Each row is a point on a landscape with many valleys, with its height.
A ball rolls from a point to the lowest of its 2 nearest points, and stops where none of them is lower. Distance is the straight distance between rows; heights are no part of it.
(761) (h 50.3): -8.6; -10.6; -8.9; 37.5; -1.2; 15.1; 33.5; 30.1; 14.5; 31.4; -6.3; 39.1; -1.4; -35.1; 22.8; -0.3; 8.3; -13.9; 6.9; -14.0; -2.3; -15.8
(323) (h 52.8): 0.4; -14.4; -18.4; 24.1; 18.6; -24.5; 15.7; -2.4; 11.1; -21.8; -62.0; -0.1; -32.4; -12.0; -10.4; 20.5; 25.4; -28.9; -27.0; -4.1; 12.8; -39.3
(1120) (h 36.8): -8.5; 6.6; -25.3; 23.9; 2.1; 9.6; -3.7; 4.6; 14.0; 37.8; -3.0; 27.1; 21.8; 1.3; 11.7; -25.1; -8.4; -33.5; -0.3; 11.4; 7.7; 3.4
(469) (h 43.3): 3.4; -9.0; -18.9; 32.1; 15.9; -10.4; 18.1; 4.4; -7.1; -13.8; -48.3; -15.5; -29.9; -11.5; -9.6; 12.4; 15.3; -8.2; -20.1; -25.0; 33.6; -32.8
(610) (h 40.7): 8.4; 19.9; -12.6; -30.0; 8.8; 30.6; -22.8; 15.0; -16.2; -1.5; 21.9; -8.7; 25.6; -0.1; -11.9; -32.6; -12.2; 26.8; -2.6; 6.9; -6.0; -3.8
(324) (h 54.5): -21.1; 12.7; -7.6; 6.7; 6.2; -10.7; -17.7; -5.9; 31.2; 9.5; 6.8; 24.5; 16.5; 30.2; 10.4; -7.2; -10.5; -47.2; -3.7; -3.2; -9.8; -17.9
(572) (h 42.0): -16.3; -19.5; 9.6; 23.7; -16.1; -24.6; 20.4; -12.0; -2.0; -2.9; -42.9; 0.3; -20.8; 8.0; -6.2; 29.6; 6.5; -21.5; -14.7; 26.3; 4.2; -2.3
(409) (h 22.0): -27.8; 6.7; 26.8; -19.6; -8.0; -12.4; -38.3; -11.8; -3.7; -13.8; 6.7; -10.4; 13.0; 22.7; -20.2; -14.0; -5.7; -17.3; -14.9; 11.5; -19.9; -20.0
(896) (h 30.2): -1.1; 10.5; 14.4; -22.9; 14.2; -6.4; -39.4; -29.5; 23.6; -10.8; 6.2; 14.0; 27.3; 29.5; -14.7; -26.4; -1.0; 5.0; -1.5; 10.4; -23.1; -3.7
(1041) (h 15.3): 8.3; 15.8; -30.1; 6.9; 1.9; 9.1; -21.3; -2.6; -3.6; 27.6; 0.9; -0.6; 27.7; 2.4; -8.2; -38.5; -0.4; 7.4; 4.4; 15.8; 4.0; 12.2
(1108) (h 21.1): 2.1; 10.7; -17.8; -0.6; 0.5; 10.5; -14.1; -6.6; 22.6; -9.8; 18.9; 8.5; 14.5; 2.2; 18.2; 4.3; 3.9; -2.2; 26.0; -7.2; 4.3; 21.8
(443) (h 41.9): -19.3; -23.4; 38.0; -5.7; -26.7; -29.3; -24.3; -27.4; -13.5; 2.0; -4.9; -18.5; 12.6; 11.5; -21.7; 1.3; 14.2; 4.2; -16.9; 28.4; -17.2; 3.2
(419) (h 70.2): 4.1; 12.1; -8.9; 15.2; 13.7; 7.1; 17.2; 2.4; 5.4; 28.9; 12.1; 16.5; 6.2; 3.8; 26.8; 6.0; -16.6; -8.4; 16.0; -11.8; 11.3; 7.9
(1030) (h 16.4): -34.7; 11.5; 10.3; 15.6; -7.2; -11.2; -3.5; 0.4; -22.9; -8.6; -5.1; -15.3; -5.3; 12.5; -2.6; 17.2; -15.0; -22.5; -13.8; 10.3; 6.1; -9.9
(619) (h 4.6): 9.5; -39.1; 2.1; 14.1; 29.3; 8.0; 30.2; 1.5; 19.0; -16.6; -34.3; 12.4; -24.9; -10.8; 10.2; 23.2; 7.6; 10.7; -4.7; -40.9; 22.5; -24.6
(1101) (h 9.8): 7.4; -26.0; -5.5; 3.8; -2.4; -18.7; -7.7; -8.0; 3.6; -11.7; 2.5; -12.0; -22.1; 0.1; -3.2; 26.8; 5.9; 11.3; 20.4; -25.7; 20.2; 7.7
(635) (h 15.2): 26.4; 11.8; -9.3; -9.2; 16.9; 21.1; 16.2; -5.8; -27.1; -10.0; 35.3; -15.7; -24.2; -20.5; 3.5; 6.6; -16.2; 10.7; 16.8; -11.9; 10.7; 44.8
(998) (h 35.7): 11.1; -7.9; 2.0; 4.0; 11.6; 32.5; 11.6; 23.0; 21.7; 51.7; 17.7; 48.9; 23.1; -21.8; 21.5; -19.3; 3.4; 1.0; 11.6; -17.4; -7.1; -6.4
(528) (h 12.3): 20.1; 23.8; -18.7; -12.7; 14.0; -1.7; -33.7; -19.5; 0.9; 10.6; 36.6; -10.9; 20.7; 6.9; -9.3; -20.5; -2.3; 13.8; -2.4; 4.4; -3.6; 32.4
(1060) (h 23.9): -7.3; 36.3; -7.5; -17.0; 5.6; 2.1; -32.7; 17.6; -9.5; -7.1; 29.9; -27.3; 25.3; 17.0; -13.3; -41.2; -15.1; 5.3; -36.2; -5.1; -10.8; -13.5
(214) (h 4.7): 5.9; -42.1; 1.0; 9.9; -10.0; -9.9; 9.8; -10.3; 7.4; 12.8; -15.8; 2.1; -17.4; 6.1; 0.4; 21.8; 6.8; 12.4; 13.5; -9.3; 20.0; 10.3
(982) (h 34.9): 18.1; -15.8; -14.7; 34.4; 17.7; 5.0; 28.9; 10.1; -9.1; -6.1; -33.9; -11.9; -32.6; -25.3; 5.8; -5.4; 6.0; 3.1; 0.7; -39.6; 40.5; -12.2
(374) (h 35.5): 36.4; 24.4; -24.5; -36.5; 20.8; 34.3; -3.9; 21.9; 7.2; 10.6; 46.5; 14.5; -1.7; -3.7; 11.9; -29.7; -13.1; -3.7; 19.4; -19.9; 5.1; 12.8
(1082) (h 8.9): -42.4; 13.7; 37.6; 9.1; -18.7; -18.1; -5.5; -5.7; -27.3; -24.6; -10.1; -23.8; -4.6; -3.4; -9.1; 17.8; -7.6; -27.0; -31.2; 25.3; -14.1; -9.1
(136) (h 5.6): 43.2; 9.0; -6.6; -17.6; 29.3; 20.1; -1.4; -11.3; -17.5; 39.1; 29.5; 6.9; -3.9; -7.6; -4.4; -37.7; -21.2; 7.0; 13.3; 0.4; 8.3; 37.8
(885) (h 22.7): 24.9; -15.4; -4.0; -14.7; -10.7; 17.1; 26.6; -0.8; 10.1; 10.0; -1.5; 4.6; 6.0; 6.6; 14.3; 13.6; 7.8; 38.5; 18.3; 21.2; -4.2; 33.3
(591) (h 40.0): -18.8; 10.4; -22.5; 17.0; -14.5; 2.1; 12.0; 33.8; 4.2; -3.0; -6.5; 10.3; -11.6; -2.5; 12.4; 9.2; -4.6; -35.4; 5.7; -6.9; 3.0; -32.4
(364) (h 14.9): 7.4; 7.7; 7.1; 1.0; -5.0; -16.9; -2.0; -4.5; -14.2; -38.2; 8.0; -34.2; -7.7; -26.1; -4.4; 34.5; 16.0; 39.0; 1.7; -7.9; -5.8; 5.4
(504) (h 37.5): -3.7; 1.3; 36.3; 1.8; -21.2; -42.6; 0.5; -11.2; -16.7; -15.7; -7.4; -29.1; 0.5; -10.0; -10.3; 35.6; 19.9; 26.6; -10.1; 8.3; -19.8; -9.8
(702) (h 25.3): 14.1; -6.3; -12.6; 34.9; 12.2; 15.4; 31.2; 10.5; -3.0; 8.6; -16.5; 0.0; -23.4; -31.2; 24.0; -7.5; 0.6; 1.6; 22.9; -32.9; 26.8; 12.7
(246) (h 59.6): -23.3; 3.7; -9.0; -17.0; -16.4; -6.7; -26.0; 20.0; 17.7; -9.9; 8.4; 15.6; 6.0; 23.5; -3.0; -2.4; 0.2; -32.6; 10.4; -0.6; -17.0; -43.7
(196) (h 23.6): -22.9; 15.9; -7.0; 12.2; -16.4; -11.8; -17.0; 2.9; -20.5; 3.9; 5.7; -21.4; 10.7; 1.1; -9.7; -1.2; -2.1; -13.9; -13.8; 18.8; -6.5; -5.8
(567) (h 17.9): -4.8; -40.5; 12.5; 15.0; 4.8; -1.0; 26.7; 3.8; 9.7; -7.5; -45.8; 14.2; -24.8; -1.6; 0.1; 36.8; 9.7; -3.8; -10.7; -16.9; 24.2; -25.0
(450) (h 49.5): -12.2; -14.4; -13.4; -9.9; -15.1; 13.3; -16.6; 7.5; 12.6; 12.8; -18.5; 26.3; 24.9; 6.7; -8.1; -15.8; 4.9; -6.2; 9.2; 25.8; -10.9; -21.6
(1185) (h 61.0): -20.3; -11.5; -2.5; 15.1; -1.6; -15.7; -2.4; -11.5; 20.3; 7.2; -8.6; 22.6; 3.8; 16.4; 9.2; 18.0; -3.7; -34.9; 9.7; 4.3; -2.5; -6.9
(602) (h 38.5): 16.8; 23.5; -24.2; -28.2; 7.0; 22.5; -13.2; 15.8; -1.7; 3.8; 31.8; 1.0; 12.1; -1.8; 4.5; -12.9; -9.3; 18.6; 18.8; -3.7; -0.8; 9.2
(332) (h 31.9): 27.6; -14.0; 0.7; -20.3; 22.0; 44.0; 4.3; 24.6; 8.7; 39.4; 16.2; 39.1; 4.8; -19.8; 11.6; -36.4; -10.7; 8.3; 23.0; -20.7; 4.1; -2.2
(84) (h 12.5): 40.6; 14.6; -17.9; 7.2; 30.1; -10.5; 28.9; -11.6; -4.8; 1.5; 7.2; -2.4; -26.1; -11.0; 13.3; 30.1; 1.9; 25.3; 17.3; -22.4; 11.2; 17.6
(488) (h 15.1): -37.8; 6.9; 49.4; -9.9; -13.6; -20.3; -25.4; -9.3; -18.5; -15.4; 14.6; -29.6; 14.2; 0.3; -18.1; 1.7; -7.0; -17.4; -35.2; 9.9; -14.7; -12.0
(684) (h 27.2): -7.2; 7.0; 13.3; -12.7; -5.0; 2.4; -12.9; -13.2; -12.8; 10.5; -7.0; -5.6; 37.0; 11.4; -15.1; -11.2; -1.5; 24.5; -24.8; 40.6; -27.2; -3.8
(15) (h 66.1): -33.7; 7.2; 40.9; -2.5; -33.5; -39.9; -15.6; 2.6; -15.6; -44.3; -8.4; -24.4; -21.4; -13.2; -28.7; 17.0; 20.4; -24.4; -16.9; -4.1; -13.1; -29.9
(649) (h 45.6): -5.9; -19.7; -13.7; -16.6; 0.7; 37.1; -15.9; 14.5; 18.9; 16.0; -4.5; 28.1; 22.7; 2.5; -1.5; -32.0; -6.3; 3.3; 8.6; 2.1; 4.4; -11.1
(1089) (h 34.7): -11.2; -14.4; 26.8; -11.0; -19.1; -16.2; -10.6; -24.1; -4.5; 12.0; -18.2; -8.2; 26.5; 21.5; -25.1; -14.4; 8.9; 11.4; -31.0; 50.0; -30.9; 3.5
(1050) (h 17.3): 23.9; -4.9; -19.5; 15.1; 7.3; 2.3; 15.6; 8.7; -13.8; 5.7; 9.3; -8.5; -31.6; -20.1; 9.6; -0.5; -5.3; 10.1; 24.6; -34.5; 28.7; 18.8
(1012) (h 62.7): -31.3; 13.3; 29.5; 2.2; -24.7; -48.9; -7.2; -15.7; -3.4; -40.9; -21.7; -0.9; -36.5; -6.7; -18.9; 12.9; 21.3; -42.8; 3.8; 7.7; -20.5; -28.4
(1137) (h 51.8): -11.1; 7.3; -18.3; 26.4; 2.0; 9.3; 26.4; 36.9; 8.8; 21.7; 5.8; 26.0; -6.8; -14.9; 23.2; 2.2; -6.1; -30.6; 9.9; -26.2; 9.0; -27.1
(286) (h 49.8): -14.2; 2.8; 7.1; 20.3; -5.8; -35.2; 14.9; -10.8; -8.2; -25.9; -48.4; -6.6; -32.3; -3.8; -18.6; 31.9; 17.1; -25.7; -17.6; 19.8; -1.5; -21.1
(100) (h 67.5): -31.1; -20.1; -5.4; 24.1; -8.6; -12.3; 10.4; -4.0; 16.3; 20.6; -31.1; 27.5; -9.5; 0.9; 7.5; 10.3; -5.8; -51.2; -7.8; 29.5; -5.3; 0.2
(129) (h 5.9): 29.9; 6.0; -18.8; 20.6; 27.7; -6.5; 32.6; -5.2; 0.9; -11.8; -21.2; -12.0; -14.3; -12.1; 15.4; 21.9; 7.0; 22.9; 2.0; -22.8; 16.1; 0.8
(1186) (h 14.0): 7.7; -16.7; -21.5; -4.8; -2.3; 2.2; -14.0; 3.1; -5.4; -3.3; 22.5; -12.5; -18.4; -2.6; -2.7; 5.1; -1.4; 7.9; 21.6; -29.3; 22.9; 21.4
(696) (h 28.2): -2.1; 24.1; 11.4; 12.6; -2.2; -36.6; 4.4; -31.3; 23.7; -26.6; -11.4; 3.7; -0.6; 8.7; 14.1; 29.8; 20.3; -2.2; 24.7; 0.8; -20.3; -0.6
(598) (h 8.2): 2.2; -13.6; 5.4; -10.4; -1.3; 20.9; 13.9; -10.0; -3.5; 24.4; -16.8; 9.0; 29.1; 27.2; 2.4; -17.5; -10.6; 19.5; -14.0; 36.8; -7.9; 15.5
(181) (h 67.8): -28.5; 3.0; 14.4; 1.5; -24.6; -22.3; -9.7; 9.5; -11.9; -43.4; -8.3; -18.1; -17.5; 1.0; -14.8; 23.5; 12.8; -10.9; -1.7; -6.0; 1.4; -26.1
(130) (h 30.4): -28.2; 23.7; 7.2; -3.5; -9.5; -1.6; -30.1; 10.8; -4.1; -23.4; 30.0; -34.4; 12.2; 17.2; -2.7; -21.5; -12.9; -17.7; -30.9; -6.7; -14.2; -8.2
(927) (h 16.5): -5.2; 27.8; -5.9; 14.7; 4.5; -27.7; 6.6; 2.8; 2.7; -42.0; -11.4; -18.3; -15.4; 2.6; 3.4; 29.8; 10.9; -2.1; -1.5; -19.7; -2.6; -32.1
(644) (h 20.2): -9.7; 13.6; -17.7; -3.7; -13.8; 2.5; -7.3; 24.6; -2.6; -12.6; 26.7; -17.9; -11.5; 13.5; 7.8; 1.9; -5.4; -7.0; 8.8; -25.3; 10.1; -6.8
(957) (h 54.2): -24.0; -17.6; 3.8; -14.3; -20.8; -9.6; -17.2; 8.5; 9.9; 0.8; -12.6; 21.9; 4.7; 14.0; -9.3; 7.6; 3.9; -16.8; 17.7; 15.2; -13.0; -33.5
(33) (h 21.4): -2.3; 5.8; 3.0; -18.7; -1.0; 6.7; -21.7; -15.8; 6.9; 0.5; 3.0; 5.4; 28.6; 22.0; -3.2; -7.6; -0.4; 14.6; 2.8; 24.8; -16.1; 5.4
(233) (h 34.3): -8.3; -3.0; 10.1; 21.3; -5.2; -27.7; 14.5; -24.5; 11.5; -13.8; -31.3; 3.1; -9.6; 10.4; 4.6; 32.3; 13.6; -4.1; 3.5; 11.8; -8.6; -3.1
(378) (h 18.3): -6.1; -0.7; 20.8; -17.8; -6.4; -7.3; -23.9; -10.5; -11.0; -28.1; 33.7; -31.9; 8.7; -18.1; -3.5; 13.6; 1.3; 26.9; -10.4; 0.7; -15.0; 24.1
(401) (h 64.5): -8.4; 8.8; -14.8; -19.1; -2.4; 5.5; -15.6; 21.9; 13.7; 10.3; 16.1; 12.9; 18.1; 19.0; 3.0; -7.9; -7.8; -7.4; 13.1; -3.5; -5.1; -26.7
(1086) (h 63.8): 8.6; -26.9; -5.0; 43.1; 10.1; -17.5; 54.0; -4.9; 34.7; 11.1; -49.9; 23.0; -11.3; -9.2; 16.9; 26.5; 25.6; -6.0; -20.6; 3.6; -6.0; -10.4
(455) (h 12.2): 10.0; 19.1; -10.9; 10.9; 13.4; -10.3; 12.9; -0.1; -5.6; -34.5; -4.4; -19.8; -10.1; -6.7; 7.0; 30.1; 5.4; 27.7; 3.2; -17.7; 3.5; -4.1
(838) (h 14.4): 5.5; -6.2; 9.1; -3.9; -25.0; 5.3; 25.2; -9.2; 1.7; 20.4; -5.5; -13.4; 30.8; 27.0; 3.9; -11.9; 6.4; 29.2; -14.8; 52.8; -14.6; 22.2
(1025) (h 25.4): 20.1; -32.3; 1.6; -35.9; -1.0; 18.9; -0.1; -14.3; 0.7; 11.6; 14.8; 5.9; 7.9; 5.4; -5.5; 0.5; -2.4; 32.2; 14.1; 16.8; -3.6; 38.5
(701) (h 24.4): -1.5; 28.6; 9.5; 4.9; -3.2; -26.5; -8.8; -21.7; 9.7; -29.1; 13.4; -11.6; 10.1; 0.2; 10.9; 26.9; 13.8; 16.9; 19.0; 3.1; -21.8; 15.1
(862) (h 17.6): 18.4; 5.1; 3.4; -22.9; 20.5; 6.9; -1.0; -14.0; -20.3; -8.9; 41.8; -13.7; -16.8; 0.7; -1.3; 21.3; -20.3; 15.1; 1.3; -14.5; 2.7; 35.2
(690) (h 27.1): 8.9; 22.2; -19.9; -3.3; -2.1; 21.3; 2.5; 33.5; 0.4; 4.1; 35.4; -7.5; -7.7; 11.6; 24.9; -21.0; -20.1; -16.0; 8.9; -32.7; 12.8; -0.9
(654) (h 3.3): 10.9; 7.6; 4.5; -16.4; 13.9; 43.2; -0.1; -12.8; -8.4; 9.2; -9.3; 4.3; 31.3; 12.7; -1.6; -36.2; -18.8; 31.0; -18.6; 32.9; -6.7; 28.3
(883) (h 77.6): -29.0; -2.5; -0.7; 3.9; 0.8; 28.2; 6.9; 2.5; 2.0; 10.5; -20.0; 24.6; 13.8; 13.9; 7.7; -10.3; -22.7; -29.3; -10.2; 25.8; -2.9; -9.2
(369) (h 30.3): -18.7; -6.2; -16.8; 4.8; -14.2; 20.9; 5.8; 29.4; -9.3; 6.6; -6.0; 6.6; -0.2; -2.7; 7.6; -8.0; -12.9; -12.9; 14.8; -5.3; 15.0; -22.0
(92) (h 27.8): 39.8; -13.1; -6.8; -44.3; 15.8; 39.5; 7.8; -7.1; -3.7; 19.8; 17.0; 19.5; 8.3; -2.0; -5.2; -19.9; -11.6; 32.5; 11.7; 17.0; -7.3; 31.3
(398) (h 32.1): 27.9; 26.5; -9.8; -11.5; 12.3; 31.8; 15.0; 30.2; -7.0; 8.7; 34.6; 5.3; -11.6; -12.1; 24.6; -22.0; -23.9; -6.9; 29.6; -29.3; 12.1; 7.6
(1138) (h 33.1): -19.4; 8.7; 10.8; -19.1; 1.4; -4.7; -40.8; -15.4; 22.7; -22.2; 14.4; 5.0; 13.5; 35.8; -8.0; -27.4; -5.7; -23.9; -1.4; -8.4; -15.4; -11.6
(423) (h 43.0): 10.6; 1.8; -18.9; -25.2; 12.7; 36.9; -22.0; 16.9; 1.4; 8.5; 3.4; 16.8; 19.2; 5.5; -14.5; -49.0; -12.9; 23.0; 5.8; -3.0; 6.0; -12.7
(133) (h 67.7): 8.0; 24.1; -17.0; -4.5; 9.0; 16.0; 1.3; 14.5; 14.2; 32.5; 20.7; 27.2; 18.5; 6.2; 21.4; -10.2; -11.3; -10.6; 14.2; -10.2; 3.1; -11.5
(805) (h 39.9): -5.2; -21.5; -4.2; 12.1; -1.3; 23.0; 12.5; 18.7; 22.8; 35.3; 0.3; 47.0; 19.1; -11.9; 21.1; -1.6; 7.9; -10.9; 9.6; -0.3; -3.7; -6.1
(284) (h 73.2): 0.9; 28.2; -7.9; 23.9; 17.1; 24.4; 26.1; 13.5; 14.8; 16.7; 25.1; 16.7; -1.8; -4.0; 41.8; -3.6; -14.2; -25.1; 9.7; -32.0; 17.7; 8.9
(616) (h 39.6): -20.0; -4.1; 56.1; -3.5; -28.5; -45.5; -15.0; -23.8; -11.2; -22.9; 6.3; -27.0; 8.2; -19.2; -12.0; 14.7; 21.4; 6.5; -8.5; 7.8; -27.0; -4.6
(403) (h 73.8): -40.7; -10.7; -0.6; 4.9; -12.1; -1.2; -9.8; -1.1; -1.4; 3.8; -21.7; 13.9; -2.7; 13.1; -8.2; -4.8; -18.2; -50.0; -15.5; 30.4; -0.9; -10.0
(109) (h 68.9): -23.9; 12.4; 19.5; -1.8; -14.9; -16.0; -13.1; 10.2; -13.6; -42.5; 18.2; -36.2; -5.0; -2.3; -6.7; 21.8; 0.3; 6.0; -10.9; -16.3; -1.6; -10.5
(9) (h 76.9): 17.2; 29.7; -10.8; 15.4; 16.9; 27.5; 9.1; 27.4; 20.1; 32.6; 37.4; 21.7; 4.3; -10.2; 38.5; -34.7; -7.7; -30.8; 11.5; -35.7; 13.8; 9.2
(530) (h 16.7): -3.1; -28.5; -2.2; 5.3; 5.5; 17.9; 15.9; 13.2; 8.1; -20.1; -10.1; 6.0; -20.5; -7.6; 11.0; 17.5; -4.3; 6.8; 14.0; -35.8; 24.6; -8.1
(985) (h 29.7): 40.3; -26.3; -0.7; -31.1; 15.9; 44.6; 17.8; 7.3; 2.9; 32.9; 11.4; 34.1; -1.5; -16.5; 6.4; -30.4; -7.5; 20.7; 26.2; 1.2; 3.3; 23.5
(769) (h 18.4): -0.3; 12.8; 14.1; -25.8; 14.8; -2.8; -40.0; 3.8; -5.9; -9.6; 31.0; -28.9; 26.0; -4.4; -30.2; -37.6; -16.9; 25.0; -45.7; -8.1; -11.1; -5.4
(590) (h 43.1): -19.0; -4.8; 29.9; -6.5; -30.9; -36.7; -25.9; -16.6; -8.7; -8.4; 0.4; -9.8; 3.3; 5.2; -19.2; 8.1; 22.9; 0.8; 11.2; 16.3; -23.8; -13.8
(605) (h 10.5): -14.7; -38.3; 7.3; 2.8; -24.3; -3.8; -9.0; -11.3; 5.1; -0.1; -16.0; 1.1; -1.2; 14.2; -4.8; 17.4; 10.7; 3.1; 14.0; 7.7; 3.6; 5.3
(901) (h 25.8): 2.3; 9.9; -29.5; 13.2; 11.5; 14.0; -21.7; 2.7; 10.5; 33.5; 6.5; 10.6; 16.8; 6.1; -0.6; -50.7; -11.5; -19.4; 1.4; -2.8; 15.0; 8.4
(90) (h 64.8): 3.9; -32.0; -8.4; 29.9; 13.0; -21.4; 35.7; -0.4; 29.6; -1.6; -65.6; 23.6; -26.1; -18.9; -3.0; 23.3; 33.0; -19.3; -29.1; 3.6; -1.4; -31.6
(270) (h 51.2): -1.8; -31.3; 6.7; 32.6; -9.1; -25.3; 44.6; -14.5; 19.8; 13.8; -44.1; 10.7; -17.8; 16.1; 7.0; 30.1; 15.3; -11.0; -16.6; 19.3; 4.6; 4.6
(505) (h 2.2): 18.2; 34.3; -28.2; -4.0; 15.5; -7.3; -43.0; -8.0; 18.3; 13.8; 13.4; 5.6; 31.6; 16.2; -14.2; -38.5; 5.3; 14.1; -6.9; 3.8; -2.9; 8.0
(283) (h 46.3): -18.7; 15.0; -14.5; 30.4; 8.2; 4.0; 3.9; 1.7; 32.9; 17.1; 9.7; 31.9; 17.1; 5.0; 28.0; 0.5; -5.3; -49.3; -0.8; -6.0; -1.0; 1.9
(10) (h 25.7): 5.1; -41.2; 10.4; 7.6; -14.0; -5.9; 29.2; 6.2; -3.5; -15.4; -64.8; -6.7; -24.9; 0.9; -15.3; 30.4; 23.8; 9.5; -21.3; 2.8; 23.0; -23.0
(20) (h 30.7): 1.9; -21.3; 18.1; 7.6; -22.1; -24.8; 23.7; 8.1; -25.6; -4.9; -50.3; -21.0; -24.3; 0.9; -28.4; 35.0; 26.4; 14.8; -28.3; 13.3; 19.0; -23.2
(128) (h 16.6): -1.2; 7.6; 6.2; -5.4; -0.5; -7.7; -9.3; 4.5; -20.8; -29.1; 36.6; -44.4; -10.2; -18.1; -2.6; 20.8; -2.5; 22.6; -8.5; -21.4; 7.2; 15.4
(517) (h 29.5): -17.3; 5.2; 10.3; -0.6; -20.4; -7.0; -10.7; -6.1; -23.4; 7.6; 1.1; -26.8; 27.9; -8.4; -9.8; -5.4; -2.1; 13.4; -20.1; 30.8; -13.6; 3.4
(803) (h 10.0): 35.0; 12.9; -10.3; -29.6; 38.3; 22.0; -13.5; -9.8; -12.5; 19.7; 26.3; 6.5; 6.0; 7.6; -19.9; -42.9; -22.4; 21.8; -12.0; -1.1; 1.3; 26.7
(945) (h 6.3): 53.4; -20.4; 4.0; -3.1; 12.8; 23.6; 32.3; 3.3; -11.2; 25.1; 14.6; 9.0; -33.1; -30.6; 14.3; -13.0; -8.7; 7.8; 38.7; -13.2; 12.2; 42.0
(143) (h 20.3): 22.1; -6.4; 1.9; -30.9; 19.5; 10.0; -11.7; -24.3; -20.0; 11.4; 40.4; -11.3; 2.3; 1.4; -17.3; -5.0; -14.6; 21.5; -5.1; 4.5; -4.5; 44.3
(731) (h 15.5): -11.5; -13.9; -0.6; -4.2; -8.9; 14.7; -8.7; -6.6; 8.6; -1.8; -5.7; 9.2; 10.6; 9.4; 7.7; 5.3; -6.4; 5.6; 13.4; 7.2; 3.3; 9.4
(1127) (h 57.0): -10.2; 7.9; 19.2; 3.6; -12.1; -65.1; 5.5; -19.1; -6.2; -31.0; -47.4; -3.4; -48.4; -8.5; -27.3; 22.4; 31.7; -33.6; -10.4; 16.2; -16.5; -32.6
(747) (h 21.3): -14.9; 17.8; 16.4; -5.6; -13.8; -20.0; -27.7; -13.0; 1.7; -25.2; 25.6; -24.3; 19.2; -1.9; -1.3; 4.0; 7.7; 6.9; 5.9; 3.3; -19.5; 9.5
(1024) (h 35.0): -11.3; -6.5; 26.9; 8.0; -28.8; -28.2; 11.9; -0.3; -24.1; -27.9; -31.4; -26.1; -8.9; -14.8; -20.3; 34.5; 28.8; 20.2; -23.6; 17.4; -5.9; -18.8
(584) (h 24.8): -7.4; 1.0; -8.1; -0.1; -8.7; -0.2; 4.2; 18.0; -15.8; -3.8; 2.2; -8.4; -5.1; 1.4; 0.0; 19.0; -4.6; 8.7; 11.1; -11.0; 13.3; -18.9
(1059) (h 16.8): 9.2; 15.6; -13.9; -6.4; 4.4; 5.7; -17.1; -16.7; 1.5; -9.4; 29.0; -14.1; 7.7; -2.5; 5.5; 1.2; 1.1; 15.6; 11.9; 4.6; 0.4; 40.6
(813) (h 11.3): 49.1; -1.3; -10.4; 0.2; 16.9; 22.9; 38.3; -0.3; -19.0; -4.1; 5.3; -4.0; -33.9; -30.5; 10.0; 4.5; -6.9; 18.8; 24.8; -13.5; 15.1; 46.4
(679) (h 14.1): 18.0; 6.3; 1.1; -28.5; 28.8; 14.2; -28.9; -2.0; -17.5; 6.9; 23.2; -10.4; 9.1; -3.6; -34.3; -44.5; -20.8; 31.7; -35.4; -6.9; 1.3; 12.0
(462) (h 19.5): 7.8; -5.4; 8.0; -0.5; -20.5; 1.6; 22.5; -13.3; -6.0; 2.2; -10.2; -16.9; 13.3; 12.5; 7.6; 14.9; 12.1; 38.1; -0.8; 32.4; -11.6; 25.0
(360) (h 1.2): 35.9; 1.1; 3.6; -7.8; 13.3; 26.0; 16.9; -0.2; -26.4; 30.6; 16.5; 0.4; -17.2; -15.4; 7.5; -22.5; -17.5; 11.2; 27.8; -2.9; 14.0; 33.2

Where does a ball stop that starts at each point below?
(696) => (129)
(90) => (214)
(590) => (619)
(761) => (654)
(284) => (644)
(9) => (644)
(423) => (644)
(403) => (505)
